Points, in no order, along strands that fork, close into loops and pass close to each other.
In the rows, zero is written as 128.
Two points are linked if the straight distance between their rows is under 37.9. Some points are linked to none.
q_813: [110 112 117 146 119 112 118 115]
q_128: [101  79 138 168 143 175  49  94]
q_852: [141 164 109 115 112  86 189 129]
q_379: [111 103 100  81 144  86 146 119]
q_816: [123 113 118 100 148 100 115 132]
q_44: [115 139 102 117 124  93 193  82]
q_593: [112 117 126 167  95 137 118 122]
q_341: [114 120 127 159  95 139 138 117]
q_681: [118  94 161 138 154 182  62 125]
q_457: [134 161 101 120 112  78 196 111]
q_62: [131 109 166 128 160 182  68 139]
q_155: [144 171 125 182  56 119 170 154]
q_106: [112 121 119 144 105 126 157 103]
q_397: [148 158 146 145  99 148 161 145]
q_83: [ 99  85 130 164 149 165  67  77]
q_139: [161 157 116  67 137 118 188 167]
q_323: [125 129 135 127 108 138 156 130]
q_53: [115 114 109  94 178  93 114  96]
q_411: [134 118 142 119 117 136 110 166]
q_717: [148 172 125 140  94 108 175 149]
q_528: [139 168 118 166  90 108 175 117]
q_568: [105 113 116 137 111 112 140 110]
q_576: [112 105  92  71 158  74 144 117]
q_502: [114 109 110  96 144  90 127 124]
q_905: [153 159 116  86 130 110 187 149]
q_125: [150 127 145  84 162 138  91 178]
q_625: [140 155 128 119 115 121 177 130]
q_273: [157 134 137  67 131 149 165 182]
q_769: [148 138 140  90 122 147 163 163]
q_188: [154 131 167 116 151 164  74 180]
q_570: [112 110  96  75 188  78 125  91]
q_414: [139 127 152 128 152 146  82 145]
q_889: [130 121 134 102 116 136 152 150]
q_9: [114 107  89  64 176  67 135 110]
q_828: [127 111 161 161 144 192  60 126]
q_11: [125 153  93 111 128  74 201  90]
q_819: [135 144 131 128 112 133 171 125]
q_950: [145 165 116 129  76  94 192 160]
q_731: [130 121 146 121 164 146  86 128]
q_527: [ 99  81 138 119 168 150  76  94]
q_491: [158 142 129  64 140 137 178 177]
q_920: [119 116 122 106 173 109 105 103]
q_729: [133 130 146 172 129 158  72 133]
q_247: [115 118 124 184  99 135  99 119]
q_773: [156 129 162 110 138 154  80 196]
q_294: [126 114 133 114 124 122 115 151]
q_454: [144 124 168 118 161 175  71 160]
q_425: [102  94 133 146 158 154  78  83]
q_47: [127 154 113 141 109 109 182  98]
q_836: [115 118 120 164 123 119  97 112]
q_347: [107 119  99 210  72 143 122  74]
q_270: [122 126 127 190 127 147  73 103]
q_57: [116 103 142 116 172 151  85 105]
q_16: [145 161 114 117  67  97 207 167]
q_360: [131 161 118 159 102 114 175 105]
q_808: [ 89  69 130 118 170 137  69  86]
q_498: [140 172 116 183  72 111 170 128]
q_855: [122 143 111 125 120 107 184  97]
q_89: [105  82 148 153 149 178  52 109]
q_245: [126 120 129 115 148 113 103 133]
q_386: [134 126 145 149 129 144  83 152]
q_957: [133 126 153 179 137 179  63 123]
q_867: [153 173 134 159  78 122 168 159]
q_349: [135 123 149 135 115 143  96 169]
q_24: [146 159 122 105 121 112 182 137]

A piece is two or more points that can be reached from each other along the links. Count, over all rows, the pieces, the separate loops (a circle has one, a figure eight two, a Y none), the forks (points with three links) and the tips (points with one).
pieces => 3
loops => 3
forks => 4
tips => 4

How many points has the smallest loop of links through each point below? Write - if it is on no loop.
q_769 => 10
q_593 => 7
q_128 => 13
q_360 => -

Name the points in between on the shortest way along the links from the first point to the second, in order.
q_717; q_528 => q_867 q_155 q_498
q_454; q_425 => q_62 q_681 q_89 q_128 q_83
q_498; q_11 => q_528 q_360 q_47 q_855 q_44
q_294; q_386 => q_411 q_349
q_247; q_568 => q_836 q_813
q_414; q_828 => q_386 q_729 q_957
